Each row is a point on a landscape with many valleys, with its height.
A ball rolls from a point to whichever of its 2 nearest points has the largest drop for the distance, and stops where none of them is lower. Distance is the straight distance between rows; heights are no part of it.
Q507 h=3.32: [-0.36  0.09  0.70 -6.09 -1.90 -0.30  0.91  0.54 -0.30 -2.67  1.04  0.74
  0.78 -2.80 -2.21 -0.40 -0.21  2.21  1.40 -1.45  2.91 -3.22 -0.03  2.17]
Q295 h=4.51: [ 3.47 -1.30 -0.54  3.32 -1.94 -2.32 -0.09 -2.04 -2.60  3.97 -2.39 -1.88
  0.10  1.53  2.44  0.38 -0.62 -1.25 -1.95 -0.49 -1.44  1.01 -2.69 -0.25]
Q936 h=4.87: [ 1.32 -1.41 -1.60  4.86  0.75 -0.56  0.04 -0.38 -0.86  2.53 -5.27 -4.86
 -0.01  1.47  2.12 -0.71 -0.37 -1.07 -0.73  0.45 -0.78  5.92 -2.12  3.17]
Q233 h=4.53: [ 0.25  0.00 -1.32  2.85  0.13 -1.64  1.39  0.69  1.46  0.08 -1.67 -0.52
 -0.80  3.08  0.73 -1.49 -1.93  0.12 -1.99  0.52 -1.74 -0.40 -0.43 -2.53]
Q382 h=6.29: [ 0.76  0.16  2.56  4.21  0.93  0.22 -1.04 -0.41 -1.31  3.60  2.38  0.20
  0.68  3.21 -1.32  2.26 -0.57  0.99 -2.62  0.51 -0.94  2.74  0.06  0.28]
Q821 h=4.73: [ 3.04 -2.27 -0.70  3.10 -2.68 -0.56 -1.78 -2.33 -3.52  4.49 -2.14 -2.83
  0.97  0.45  3.87  1.47  1.25 -2.08 -1.02  0.73 -1.31  0.19 -2.38 -0.71]
Q345 h=5.39: [-1.33  0.05 -0.57 -1.51 -0.80 -0.78  1.43  1.29  2.22 -1.29  0.20  1.98
 -0.51  0.86 -1.19 -0.24 -0.99  3.08  0.86  0.62  0.50 -4.83  1.66 -2.32]
Q215 h=3.37: [ 2.04 -1.02 -0.09 -3.74 -3.77 -0.59  1.23 -0.89 -2.36 -0.42  0.53  0.65
  0.28 -2.00  1.52 -1.82  0.03 -0.74 -1.11 -2.18 -0.48 -3.83 -2.86 -0.53]
Q154 h=6.05: [-0.61 -0.99  3.19  2.54  1.07  1.43  0.91  0.03 -0.55  1.52  3.78  2.48
  2.10  2.53 -1.32  2.00 -2.31  1.30 -1.20  0.77 -0.67 -0.12  1.92 -0.38]
Q541 h=5.88: [ 1.44 -0.99  2.95 -1.89 -0.60  0.21  2.70  2.10  0.70 -3.29  0.53  3.71
 -0.06  0.62 -0.69 -4.35 -3.59  2.12 -2.51 -2.10  2.03  0.36 -0.75  0.53]
Q201 h=5.17: [-1.59 -0.86 -0.11 -1.20 -0.38  0.82  1.16  0.78  1.88 -0.67 -1.04  0.65
  0.72  0.40 -0.77  0.23 -0.88  2.72  2.69  0.45  0.59 -3.43  1.93 -0.41]
Q638 h=3.67: [ 1.60 -1.66  1.12 -3.11 -2.24 -1.02  1.31 -1.49 -2.01  0.03  0.98  1.18
  2.25 -2.93  0.70 -0.10 -1.01  0.41  0.47 -0.66 -1.02 -3.84 -2.20  0.60]
Q20 h=4.90: [ 0.67  3.56 -0.50  3.09  2.13 -3.95 -2.59 -0.51  0.12  2.32  2.86 -0.59
 -1.86  1.72 -1.25  2.06  0.68  0.08 -3.69  1.32 -3.40  1.42 -2.23 -2.15]
Q420 h=3.13: [ 2.23  2.34  1.75  0.86 -0.10 -3.54  0.42  0.03 -1.59  0.38  1.39  1.46
 -0.44  0.64 -0.66 -1.63 -1.44 -0.54 -3.36 -2.47 -0.83  2.36 -1.22 -0.80]
Q267 h=4.71: [-0.15 -0.16 -2.08  1.30 -0.13 -1.23  1.62  0.88  2.37 -0.31 -2.93 -1.76
 -0.56  1.40  2.39 -2.36 -1.25  0.62 -0.54  0.95 -2.03 -2.09 -1.16 -1.99]
Q931 h=2.12: [ 0.17  1.18  1.13 -6.12 -2.32  1.71  0.95  1.25 -0.75 -3.49  1.19  1.57
 -0.29 -2.02 -2.12 -1.80  0.33  1.62  1.25 -2.78  4.64 -1.18  1.79  1.84]
Q70 h=6.08: [-0.80  2.88 -1.58  0.63  2.77 -3.77  0.28  1.18  3.22 -2.72 -0.41 -0.34
 -1.47 -0.23 -0.22 -2.83 -1.41 -0.11 -2.09  0.40 -2.61  0.72 -2.26 -1.21]
Q8 h=3.79: [-2.65  0.05  0.59 -1.75  4.54 -1.34  0.30 -0.18  4.03 -2.44 -0.89 -0.52
  2.09 -2.68 -2.03 -0.18 -1.38  2.81  2.88  2.33 -0.48 -0.63 -1.30  4.14]
Q169 h=5.14: [-0.15  1.09 -2.70 -2.97 -1.53 -0.77  1.11  1.99  1.28 -3.11 -3.25 -1.65
 -2.51 -1.07  1.32 -4.35  0.22 -0.49 -0.18 -2.11  0.63 -1.44 -1.08 -1.21]
Q149 h=5.89: [-0.73  3.52 -1.82  1.65  3.17 -2.58 -1.88  0.07  2.46 -1.38  0.75 -1.23
 -1.67 -0.58 -0.26 -0.95  0.79 -1.61 -1.40  0.96 -2.59  1.75 -1.53 -0.40]
Q323 h=4.00: [ 0.39  1.11  0.10 -4.79 -2.80  2.24 -0.63  0.41 -2.62 -1.58  1.60  1.45
 -1.36 -2.33 -0.33 -0.21  2.34 -2.62  1.28 -3.61  2.83 -0.50  1.81 -0.34]
Q467 h=3.66: [-0.60  1.05  1.93 -3.22  0.19  1.65  1.15  2.70  0.07 -3.00  2.39  3.17
 -0.91  0.18 -1.58 -1.94 -0.51  0.44 -0.27 -2.10  2.83  1.15  3.54 -1.37]
Q322 h=7.24: [-1.42  0.91 -1.04  0.61 -0.05  2.07 -3.25 -1.31 -0.04  1.65  3.70  0.33
 -0.98  0.34 -0.23  3.78  3.36 -1.12  0.53  2.25 -1.48 -1.83  0.70 -2.82]
Q889 h=6.95: [-2.20  0.58 -2.64 -3.04  0.11 -1.41 -3.00 -0.43  1.68 -0.32  0.32 -0.17
 -0.59 -2.54 -1.13  3.37  3.48  1.70  3.00  2.11  0.15 -4.24  0.27 -0.67]
Q841 h=6.59: [ 1.16 -4.80  1.42  6.14 -1.34  2.16  1.52  0.22 -1.71  3.05 -1.54 -1.62
  1.23  4.00 -0.06  2.16 -1.55  2.02 -2.45  2.15 -0.29  2.04  0.41  1.56]
Q497 h=7.32: [-1.09 -0.98  0.67  1.80 -0.48  3.53 -2.83 -1.73 -1.84  2.51  3.02 -0.20
 -0.10  0.93  0.50  4.15  3.08 -1.18  0.93  1.94 -1.39 -0.89  0.38 -1.14]
Q916 h=4.21: [ 1.84  0.69 -1.06  3.13 -0.62 -0.94 -1.78 -1.03 -2.19  2.62 -0.33 -1.16
 -1.47  1.81  0.92  0.88  1.57 -3.58 -2.04 -0.86 -0.65  2.84 -0.88 -1.79]
Q523 h=5.30: [ 0.39  1.61  0.61  1.43  2.39 -3.14 -2.41 -2.11 -0.03  0.91  2.18  0.29
  1.21 -1.55 -0.23  2.04  0.60 -0.58 -0.80  1.31 -2.93  0.46 -2.79  1.41]
Q831 h=4.22: [-1.50  1.92  1.54 -2.94  2.13  0.86  0.56  2.66  1.92 -4.25  1.00  2.18
 -1.27 -1.27 -1.32 -3.02 -0.93  0.91  0.33 -1.84  2.52  1.88  1.70  0.62]
Q848 h=5.44: [-0.39  0.49 -0.56  2.64  2.68  0.12 -0.50 -0.45  1.60  0.05 -3.64 -2.97
  1.00 -0.50  1.15 -1.84 -1.03 -0.74  0.79  0.40 -0.46  4.04 -1.85  3.46]
Q720 h=6.21: [-1.02 -0.77  0.06 -0.69  1.11  2.70  1.41  1.75  1.52 -1.93 -2.67  0.65
 -0.72  0.41  0.23 -2.35 -1.23  0.00  1.43 -0.59  3.40  2.87  2.39  1.05]
Q396 h=2.48: [-0.04  1.69  0.10 -2.20 -1.31 -0.77 -1.31 -0.38 -1.62 -0.67  4.58  3.02
 -1.98 -1.02 -0.20  1.02  1.94 -1.96 -1.69 -1.06 -1.01 -3.18  0.72 -4.20]
Q753 h=6.69: [ 1.07 -3.50  0.60  4.62 -1.02  1.09  1.51 -0.61 -0.80  2.43 -2.51 -1.58
  2.02  2.86  1.07  0.78 -1.96  0.22 -1.22  1.17 -0.52  1.63 -0.58  1.54]
Q756 h=5.97: [ 0.75  0.92 -2.84 -0.51  0.90 -1.77 -0.48 -1.30  0.57 -0.78 -3.55 -3.69
  0.36 -3.01  3.90 -1.70  0.66 -1.67  1.55 -0.05 -2.50 -0.43 -3.69  0.54]
Q594 h=6.97: [-0.88 -0.96 -2.47 -1.39 -2.64  0.60 -1.63 -0.57  0.42  1.52 -2.82 -2.08
  0.77 -0.15  1.87  2.69  2.24  1.98  3.96  1.84  0.27 -5.23  1.15 -1.38]
Q661 h=6.49: [-0.73 -1.50  0.89 -1.05 -2.14  2.54  1.53  0.97 -0.05  0.16  0.44  2.40
  0.28  1.90 -1.07  1.12 -0.26  1.07  1.52 -0.36  2.05 -3.01  4.41 -1.77]
Q812 h=6.92: [ 1.55 -2.75 -0.71  3.28 -0.98 -0.31  2.79  1.47  0.41  0.05 -4.43 -0.69
 -0.36  2.76  2.11 -2.62 -2.18 -0.79 -2.18  0.61  1.11  2.97  0.64 -0.43]
Q949 h=5.63: [-0.19  1.42 -1.05 -5.80 -1.64 -0.22  0.70  1.12  0.60 -3.46 -1.82 -1.62
 -0.24 -3.84 -0.63 -2.70  0.99  1.27  2.06 -2.30  3.27 -0.78 -0.95  3.25]
Q986 h=6.83: [-1.06  0.66  1.04 -1.18  1.69 -0.87  0.45 -0.48  1.25 -1.51  0.94  0.79
  1.23 -2.16 -1.09 -0.06 -0.97  0.68  0.78  0.40 -0.28 -0.55 -0.97  1.11]
Q536 h=5.90: [-0.75  0.54 -0.43 -2.64  0.92  1.62  1.35  2.24  2.20 -3.62 -3.57  0.28
 -1.61 -0.66 -0.26 -3.76 -0.39  0.84  1.86 -1.55  3.53  2.02  1.67  1.44]
Q288 h=4.23: [ 0.42  0.75  1.13  1.71  0.38 -1.75  1.72  1.43  1.26 -1.14  1.56  2.37
 -0.08  2.81 -0.61 -1.97 -3.36  1.42 -2.69 -0.31 -0.67 -0.62  0.15 -2.00]
Q947 h=6.80: [ 1.27 -1.90  0.10  4.69 -0.22 -0.92  1.51  0.13  0.00  2.26 -3.04 -1.34
  0.30  3.40  0.94 -0.77 -2.31  0.64 -2.17  0.49 -0.08  2.90 -0.28  0.55]
Q105 h=6.41: [-1.34 -0.88  0.02  0.88  1.10  3.76  0.40  1.69  0.83 -0.79 -0.44  0.66
 -0.50  1.76 -0.18 -0.38  0.25 -1.00  1.05 -0.08  2.68  3.45  4.09  0.25]
Q514 h=4.79: [-0.92 -0.79 -0.76 -3.06 -0.14 -0.77  0.09 -0.36  1.46 -1.14 -1.22 -0.72
  1.61 -2.07 -0.54  0.67  0.20  2.18  3.66  1.03  0.38 -3.66  0.18  1.33]
Q38 h=7.40: [-1.61 -1.20  1.23  0.14 -0.34  4.28 -3.13 -2.25 -2.12  2.63  2.90 -0.39
  1.12 -1.09 -0.08  4.96  3.68 -0.89  3.26  1.77 -0.62 -1.21  0.70  1.11]
Q999 h=0.90: [ 2.02 -2.71 -1.00  1.34 -2.05  0.99  0.18 -1.43 -2.69  1.21 -3.63 -2.00
  0.58 -0.08  3.03 -0.59  0.76 -4.31  0.41 -1.59  1.31  3.23 -0.18  1.64]
Q44 h=6.11: [ 0.39  0.65 -3.12 -0.03  0.69 -1.32 -2.99 -2.01  0.47  0.53 -2.42 -3.77
  0.22 -3.05  4.04  0.19  2.77 -1.90  1.67  2.05 -2.66 -0.51 -3.31 -0.23]
Q853 h=5.49: [-1.74  1.71  0.44  0.44  3.69 -1.30 -2.60 -1.69  1.21 -0.24  3.09 -0.11
  0.76 -2.66 -0.83  2.44  1.38 -0.95  0.15  2.00 -2.70  1.33 -2.01  1.98]
Q836 h=4.67: [ 2.05 -1.99 -2.24  5.18 -0.84 -0.24  0.90  0.34 -1.15  1.78 -4.80 -3.24
 -1.36  2.49  1.51 -0.39 -0.08 -2.07 -2.24  0.46  0.73  5.63 -0.25  0.91]
Q111 h=3.03: [ 2.50  0.48 -1.20 -3.11 -4.11 -1.06  0.22 -0.56 -2.92 -0.64  1.31  1.10
 -1.43 -1.65  1.76 -2.29  1.64 -2.50 -2.68 -2.62 -0.60 -2.93 -2.54 -2.79]
Q642 h=3.90: [ 0.03 -0.89  0.70 -5.02 -1.96 -0.66  0.77 -0.76 -1.28 -1.03  1.34  1.71
  1.23 -3.26 -1.08  0.17  0.10  0.82  1.35 -0.55  0.53 -3.99 -0.85  1.54]
Q844 h=7.12: [-2.16  0.92 -1.27 -1.79 -0.40  0.65 -3.33 -0.79  0.44  0.65  2.35  0.42
 -1.04 -1.68 -0.68  3.56  3.79 -0.16  2.62  1.89 -0.11 -2.70  1.36 -1.23]
Q413 h=5.18: [-0.02 -1.38 -1.01  1.59 -1.98  1.51 -1.95 -1.62 -0.56  3.17  0.93 -0.64
 -0.34  1.69  2.04  2.42  2.44 -1.10  0.50  2.30 -2.03 -3.56 -0.22 -3.44]
Q134 h=5.05: [ 0.10 -2.37 -1.20  3.57 -1.04  1.96 -1.20 -1.08 -0.45  3.02 -0.62 -2.01
  0.07  2.83  1.91  2.28  1.38 -0.54 -0.06  2.13 -2.17 -1.56 -0.74 -1.74]
Q531 h=5.70: [-1.85  3.19 -1.22  0.43  3.74 -1.10 -2.78 -0.68  1.84 -1.21  1.89 -0.48
 -0.73 -1.97 -0.31  0.73  1.70 -1.78  0.36  0.93 -2.12  1.70 -0.76  0.28]
Q969 h=3.64: [ 2.37  1.79  1.04  3.23  0.26 -2.42  0.08 -0.36 -1.83  3.35  1.11  0.15
 -1.89  2.49 -1.07  0.03 -0.74 -0.86 -3.72 -1.54 -0.01  4.73  0.27 -1.26]
Q294 h=4.40: [-0.18  2.47 -1.69 -4.45 -2.62  1.13 -0.64  1.17 -0.37 -2.62  0.36  0.70
 -2.48 -1.91 -0.65 -1.27  2.84 -1.33  0.95 -3.22  2.51 -1.22  1.22 -1.01]
Q218 h=5.12: [-0.66  1.84 -0.18  3.15  2.57 -3.05 -1.63 -0.90  1.18  1.24  2.57 -0.06
  0.15  0.51 -0.93  1.81  0.06  0.70 -2.57  2.14 -3.67  0.84 -2.51  0.38]
Q613 h=3.58: [-1.55 -2.32 -0.55  0.88  0.62  3.31  0.69  0.08  0.88  0.89 -2.83 -2.00
  1.53  0.56  0.58  0.44 -0.29  0.94  3.51  0.93  0.67  0.54  1.09  2.64]
Q918 h=6.34: [ 0.13 -2.40  2.60 -0.24 -1.24  2.12  2.34  0.60 -0.52 -0.27  0.44  3.25
  1.35  1.71 -0.75 -0.33 -2.50  1.07  0.07 -0.63  2.11 -1.38  3.03 -0.34]
Q628 h=6.43: [-1.83  1.81 -1.04 -2.99  2.37 -2.43  0.84  1.01  2.86 -3.69 -0.71 -0.07
 -0.71 -3.45 -1.57 -2.63 -0.32  0.87  0.65  0.33 -0.30 -0.84 -2.20  1.34]
Q845 h=1.68: [-3.19 -0.11  0.69 -0.52  2.83  3.37 -0.41  0.76  2.82 -1.13 -1.85 -1.47
  1.11 -0.29 -1.70  0.37 -0.34  2.78  4.38  1.63  2.70  1.99  2.07  4.17]
Q118 h=3.24: [-0.17 -3.91 -0.05  1.85  0.35  3.10  2.07  0.15  0.94  0.90 -4.96 -1.91
  2.01  0.54  2.07 -1.53 -1.28  0.53  2.53  1.10  1.89  2.14  0.45  3.12]
Q431 h=5.77: [ 0.42  1.43 -1.55  1.23  1.79 -1.53 -0.86 -0.90  1.06 -0.16 -2.91 -3.25
  1.07 -1.79  1.89 -1.81  0.28 -1.96  0.76  0.20 -2.21  2.07 -3.26  1.85]
Q953 h=4.68: [ 0.49  3.10 -1.27  1.91  1.19 -3.51 -1.42  0.04  0.77  0.29  2.18  0.55
 -1.76  1.52 -0.16  0.22  0.09 -0.98 -3.54  0.26 -2.88 -0.05 -1.84 -3.38]
Q651 h=6.17: [ 0.40 -1.08  1.88  3.46  0.30  0.17 -0.20 -1.34 -0.51  2.77  2.12  0.57
  1.87  2.49 -0.39  2.11 -1.48  0.99 -1.62  1.35 -1.65 -0.47 -0.58  0.09]
Q470 h=5.21: [ 0.23  2.25  1.58 -0.04  2.47 -1.24  0.35  1.16  1.19 -3.03  0.19  1.00
 -0.27 -0.18 -1.01 -3.11 -2.22  0.26 -1.31 -1.08  0.16  2.96 -0.90  1.41]
Q305 h=5.57: [ 0.12 -0.90  0.51 -1.15 -1.34 -1.02  2.58  0.55  0.92 -0.85  1.11  2.21
  0.36  0.73 -0.48 -1.36 -2.18  1.97 -1.07  0.07 -1.39 -4.91  0.03 -2.20]
Q488 h=3.01: [ 0.54  1.82  2.37 -2.55 -0.24  0.81 -0.20  0.94 -2.10 -1.31  4.99  3.15
 -0.55 -0.69 -0.82 -0.08  0.67 -2.10 -0.68 -2.81  1.09  1.54  3.06 -1.87]
Q238 h=3.94: [ 1.16  2.24 -0.83  3.81  0.87 -2.17 -1.11 -0.19 -0.11  1.82 -0.24 -1.15
 -1.59  2.07 -0.15 -0.13 -0.29 -1.13 -2.80 -0.34 -1.03  3.40 -0.95 -1.36]
Q870 h=3.31: [ 0.68  1.33  2.93 -2.25  0.43  0.88  0.44  2.29 -1.24 -2.54  4.29  3.65
 -0.42  0.32 -0.91 -2.13 -0.73 -0.63 -1.91 -3.17  2.44  2.43  2.43 -1.00]
Q443 h=4.92: [ 0.62  0.01 -2.32 -0.52 -1.65 -1.22  1.86  1.51  0.83 -1.69 -3.55 -1.82
 -1.56  0.28  2.39 -3.79 -1.10 -0.62 -0.65 -1.14 -0.88 -1.31 -0.97 -2.09]
Q789 h=4.49: [ 3.49 -2.63 -1.63  4.00 -3.08 -1.15  1.15 -0.85 -3.01  2.68 -4.17 -2.58
 -0.77  1.61  2.18 -0.18  0.07 -3.20 -2.60 -1.07  1.33  4.87 -0.02 -0.02]
Q404 h=4.07: [ 3.14 -0.57 -1.49  3.97 -2.23 -0.34 -0.94 -1.12 -3.51  4.17 -0.54 -1.41
 -2.95  2.88  0.12  1.82  2.04 -3.31 -3.63 -1.12  0.71  4.54  0.40 -2.78]
Q477 h=6.60: [-2.32  0.11  0.86 -0.65  1.15  3.41 -0.28  0.17  0.86 -0.47  0.07  0.17
  0.34 -0.04 -0.92  0.96  0.29  0.02  2.79 -0.27  2.22  1.33  3.01  1.75]
Q476 h=6.14: [ 0.81 -1.70  3.63 -0.64 -0.27  1.41  2.81  1.43 -0.25 -1.89 -0.15  3.72
  1.26  1.03 -0.65 -2.67 -3.25  1.62 -0.80 -1.14  2.58  0.51  1.24  1.14]
Q565 h=4.29: [-0.66 -0.80 -0.30  2.92  0.85  0.70  0.77  0.15  1.31  0.85 -0.76 -1.03
  0.64  1.76  0.45 -0.01 -1.23  0.04 -0.17  1.33 -1.67 -0.22 -0.29 -0.18]
Q311 h=3.18: [-0.09 -0.12  0.41 -4.18 -2.19  2.43  1.82  1.81 -0.98 -2.53 -0.46  1.72
 -0.60 -0.99 -0.50 -2.78  0.09 -0.09  0.72 -3.07  4.24  0.43  2.29  0.65]
Q48 h=5.33: [-0.75 -0.06 -1.78  0.18 -0.80 -0.31 -1.27 -0.60  0.75  1.26  1.30  0.71
 -0.78  0.49  0.79  1.46  2.04  0.40  0.45  2.39 -2.04 -4.46 -0.43 -3.23]
Q359 h=4.47: [ 0.11  1.54  0.31  1.48  0.90 -1.46  0.31  0.62  0.24 -0.14  2.82  1.58
 -0.74  2.01 -0.28  0.06 -1.08 -0.75 -2.42  0.18 -1.55 -0.63  0.43 -3.26]
Q892 h=5.48: [-0.77  1.76 -1.70 -2.55 -0.16  0.21  1.52  2.78  2.61 -4.14 -2.69  0.02
 -2.30 -0.27 -0.37 -4.42 -0.48  0.94  0.36 -1.40  2.14 -0.27  0.31 -0.88]
Q474 h=5.69: [-2.15 -0.96  0.51 -0.92  0.67 -0.46 -0.15 -0.58  1.18  0.85  3.34  2.44
  0.99 -0.20 -1.59  3.61 -0.06  2.42  1.23  2.50 -1.34 -5.30  1.27 -1.37]
Q99 h=6.64: [-0.64 -1.62 -0.74 -1.35 -3.33  2.42 -0.02  0.85 -0.19  0.86 -1.66  0.29
 -0.23  1.85 -0.75  2.33  1.21  1.14  2.81 -0.23  2.72 -3.55  4.66 -1.73]
Q41 h=2.55: [ 3.56  2.27  1.55 -0.05 -1.42 -3.89 -0.82 -1.07 -3.63  0.77  2.75  1.73
 -1.08 -0.60 -0.30 -0.79  0.54 -1.69 -3.84 -3.52 -1.19  1.25 -2.76 -1.62]
Q145 h=6.84: [-1.04  0.60  3.04 -1.65  2.31  2.28  0.01  0.57 -0.19 -1.42  2.28  1.90
  1.32 -1.01 -1.83  0.33 -0.52  0.20  2.00 -0.63  2.01  2.01  2.61  1.97]
Q33 h=5.61: [ 0.71  0.98  3.13 -1.49  2.21 -0.42  1.57  2.04  1.50 -3.58  1.19  3.30
  0.05  0.05 -1.30 -4.27 -3.26  1.70 -2.10 -1.24  1.39  1.24 -0.55  1.16]
Q239 h=5.81: [-1.47 -1.13  2.03 -2.63  0.24 -0.44  0.61 -1.05 -0.21 -0.16  4.24  3.36
  2.23 -1.68 -1.96  3.04 -0.83  1.86  0.72  1.48 -1.01 -4.58  0.72 -0.03]
Q89 h=2.73: [ 0.89  2.02  1.28 -1.02 -0.48 -0.13 -1.65 -0.27 -1.58 -0.10  5.21  2.99
 -0.76 -0.03 -0.59  0.91  1.53 -2.08 -1.72 -1.82 -0.70  0.20  1.27 -3.15]
Q123 h=4.76: [-0.96  3.25  0.83 -2.45  3.40 -0.85  0.14  1.14  1.44 -3.27  1.94  1.31
 -0.36 -2.19 -1.20 -2.22 -0.45 -0.51 -0.29 -1.25  0.30  2.34 -0.21  0.68]
Q57 h=5.11: [ 0.86 -0.24 -1.77  3.54  1.89  0.40 -0.89 -0.80  0.21  1.56 -4.99 -5.32
  0.79 -0.47  2.15 -1.49 -0.06 -1.54  0.90  0.10 -0.81  5.27 -2.87  4.03]
Q128 h=6.20: [-0.75  1.25 -0.48 -4.40  1.26 -1.17  0.06 -0.11  1.31 -3.20 -1.64 -1.28
  0.67 -4.32 -0.66 -2.27  0.47  0.55  2.25 -0.92  1.03 -1.05 -1.71  2.84]
Q850 h=4.30: [ 4.32 -2.04 -1.30  3.98 -3.15 -1.97  0.49 -1.66 -3.62  4.77 -3.05 -1.27
 -1.21  2.37  1.77  0.65  0.09 -2.24 -2.97 -1.01  0.24  2.63 -0.76 -1.11]
Q344 h=6.81: [-2.50  1.08 -2.93 -3.53  1.89 -2.85 -2.06 -0.50  1.86 -1.36  0.28  0.13
 -1.28 -3.45 -0.82  1.91  3.56  0.48  1.48  2.20 -1.89 -3.48 -1.46 -0.99]
Q86 h=4.91: [ 1.77 -3.35 -0.90  4.17 -2.25  0.85 -0.89 -1.70 -1.92  3.81 -2.15 -3.04
  0.98  2.19  3.10  1.80  0.66 -0.83 -0.88  1.99 -1.90 -0.40 -1.80 -0.32]
Q12 h=5.58: [-1.05 -1.01  0.59  0.59  0.34 -0.92  0.17 -0.79  1.16  1.35  2.73  1.74
  1.29  0.30 -0.85  2.36 -0.98  1.92 -0.75  2.44 -2.91 -4.15 -0.45 -1.82]
Q346 h=2.92: [-2.99 -1.34  0.89  0.64  1.93  4.49 -0.69 -0.22  1.04  0.29 -1.78 -2.27
  1.75 -0.71 -0.74  1.09  0.30  0.54  4.10  1.55  1.23  2.22  0.80  4.74]
Q583 h=7.11: [-1.47 -1.52 -2.66  0.48 -1.20  0.63  0.19  0.50  2.03  1.03 -2.14 -1.83
 -0.06  1.00  1.31  1.19  0.70  2.33  2.56  1.89 -0.79 -4.70  1.09 -1.93]
Q905 h=6.42: [ 0.80 -0.69  0.41  5.23  0.40  0.83 -0.16  0.07 -1.76  3.23  0.32 -1.27
 -0.91  3.87 -1.22  1.95  0.30  0.04 -3.04  0.31 -0.38  4.24  0.70 -0.09]
Q184 h=7.34: [-1.59 -0.25  1.00 -1.75  0.71  2.44 -2.28 -1.81 -1.06  1.56  2.43  0.11
  1.72 -2.48 -0.98  4.01  2.25 -0.63  3.73  1.16  0.23 -0.39  0.86  2.61]
Q373 h=6.65: [-1.83  1.59 -1.17 -2.37  2.12 -1.75 -0.95 -0.27  1.74 -1.46  0.90  0.81
 -0.44 -2.54 -0.88  0.52  1.46 -0.03  1.80  0.52 -0.86 -1.47 -0.47  0.20]
Q715 h=3.68: [ 0.28 -0.43  1.53 -3.38 -2.23  2.54  1.05  0.63 -2.67 -1.56  1.17  2.19
 -0.66 -0.86 -0.60 -0.81  0.84 -2.21  0.55 -3.39  3.27  1.09  2.66 -0.14]
Q279 h=4.01: [-1.54 -0.89 -1.14  2.16  1.30  1.31  0.27 -0.26  2.00  0.86 -2.35 -2.97
  1.33  0.52  1.08  0.40 -0.61  0.93  2.08  2.21 -1.58 -0.18 -0.82  1.52]
Q713 h=6.82: [-0.57 -1.64 -1.31 -1.19 -3.29  1.92 -1.45 -0.70 -0.64  1.81 -0.79 -0.59
  0.20  0.94  0.99  3.02  2.27  1.19  3.01  1.25  1.03 -4.84  2.62 -2.11]
Q112 h=5.13: [ 0.56  3.34  1.15  3.98  3.70 -3.13 -2.13 -0.95 -0.42  3.35  3.80 -1.07
 -1.92  1.82 -2.22  3.09  0.33  1.86 -3.49  1.40 -3.21  3.37 -2.31 -0.16]
Q42 h=1.63: [ 1.79 -3.37 -1.54  0.03 -2.54  2.13  1.82 -0.85 -2.21  0.57 -5.25 -2.65
  1.14 -1.29  3.43 -0.93  0.36 -3.29  1.92 -1.28  1.68  1.60  0.51  1.46]
Q672 h=6.23: [-1.35  1.88 -2.25 -1.94  2.44 -3.48  1.38  1.78  3.54 -4.09 -1.19 -0.45
 -1.46 -1.96 -0.41 -3.24 -1.08  1.03 -1.19  0.40 -2.03 -1.34 -2.32 -0.31]
Q815 h=3.87: [ 3.27  0.73  0.47  3.98 -0.55 -1.50  0.15 -0.81 -3.47  5.14  0.41 -0.05
 -3.24  2.85 -1.04  1.64  0.44 -1.15 -4.16 -1.26  0.56  5.67  0.91 -1.80]
Q384 h=2.54: [ 1.21 -3.10 -0.28 -0.03 -0.69  1.57  2.22 -0.55 -0.47  0.06 -5.60 -2.32
  2.31 -0.88  2.72 -1.89 -1.47 -0.76  2.36 -0.35  1.26  1.10 -0.40  2.77]
Q203 h=7.04: [-1.32  0.71  3.43 -1.95  2.47  2.50 -1.53 -0.75 -1.40 -0.50  4.20  1.50
  2.48 -2.49 -1.57  1.72 -0.03 -0.95  2.47 -0.64  1.67  3.10  2.59  3.39]
Q627 h=3.59: [ 3.23  1.47  1.71  0.59 -1.60 -3.97  1.90  0.49 -1.51  0.15  1.31  2.33
 -0.35  1.19 -0.80 -2.49 -3.16  0.84 -4.76 -1.97 -0.90  0.22 -2.35 -1.54]
Q347 h=2.74: [ 0.70  0.90 -1.20 -3.21 -2.79 -1.65 -0.25 -0.37 -0.97 -1.22  2.35  2.00
 -2.02 -1.27  0.85 -0.77  1.72 -1.56 -1.92 -0.85 -1.51 -3.96 -1.80 -3.76]
Q620 h=5.47: [-1.52  0.58 -0.86  0.57  1.41 -1.94 -0.58 -0.21  1.86 -0.48  1.84  0.79
 -0.29  0.08 -0.31  1.28  0.31  0.69 -0.77  2.49 -3.30 -3.41 -0.88 -2.04]
Q343 h=3.05: [-2.85  0.87  0.91 -1.12  3.49  0.71 -0.20  0.26  3.15 -1.99 -0.42 -0.38
  1.42 -1.90 -1.70  0.42 -0.88  2.72  3.67  1.94  1.20 -0.13  1.09  3.25]
Q282 h=6.51: [ 0.49 -3.30  1.04  6.29 -0.86  2.99  0.59  0.78 -1.79  2.61  0.32 -1.42
 -0.12  5.08 -1.24  2.94 -0.26  1.12 -2.68  2.29 -0.56  3.25  1.35  0.20]
Q764 h=3.96: [ 2.02  0.32  2.96  1.99 -0.08 -2.64  1.87  0.49 -0.23  0.98  1.77  2.65
  1.28  2.35 -0.84 -1.25 -3.92  1.64 -3.28 -0.82 -0.58  0.35 -0.75 -0.69]
Q348 h=7.20: [-1.57  0.48  2.45 -2.36  1.80  3.11 -2.44 -2.11 -1.69  0.07  3.71  0.26
  2.02 -3.37 -1.42  3.61  1.67 -1.43  3.73  0.29  0.69  1.69  1.30  3.90]
Q548 h=7.19: [-0.95 -2.05 -3.29  1.71 -1.13  1.38  0.87  0.67  1.39  1.57 -3.44 -2.96
 -0.83  2.75  2.86  0.54  0.19  1.23  1.09  1.70 -0.84 -3.95  1.02 -3.17]
Q968 h=4.15: [-0.59 -0.36  0.30 -4.60 -1.45  0.07  0.32  0.25  0.41 -1.91 -1.35  0.20
  2.01 -2.25 -2.06  0.36  0.01  2.76  3.64 -0.60  2.92 -2.95  0.86  2.50]
Q136 h=4.93: [-0.15  1.95 -1.75 -5.85 -2.82  1.01 -0.17  1.12 -0.60 -3.24 -1.11 -0.73
 -1.39 -2.90 -0.94 -2.00  2.27 -0.51  1.37 -3.62  3.55 -1.01  0.16  1.40]
Q714 h=5.93: [-0.90 -0.21  2.60 -0.23  0.71  0.47  0.96 -0.23 -0.21 -0.02  3.76  3.25
  1.84 -0.12 -1.22  1.73 -1.78  0.88 -0.06  0.57 -0.32 -1.71  0.92 -0.15]
Q888 h=7.00: [-0.27  0.12  2.21 -0.97  1.30  0.71  0.67 -0.05  0.26 -1.48  0.81  1.40
  1.75 -0.82 -0.94 -1.13 -2.01  0.20  1.04 -0.66  0.84  0.94  0.73  1.69]

For each start below, name the point where the ball stops.
Q531: Q41
Q947: Q850
Q583: Q396
Q112: Q41
Q154: Q850
Q541: Q396
Q128: Q931
Q44: Q850
Q756: Q850
Q38: Q373

Call two points neighbours if one is among the 2 nearest of the other. Go from one point of each pair to the other, from neighbour to neighbour, staying as low as possible. Name the highest point that can't be avoided.
Q41, Q396: Q305
Q396, Q373: Q548
Q373, Q999: Q986
Q850, Q999: Q789
Q845, Q999: Q613
Q507, Q396: Q642
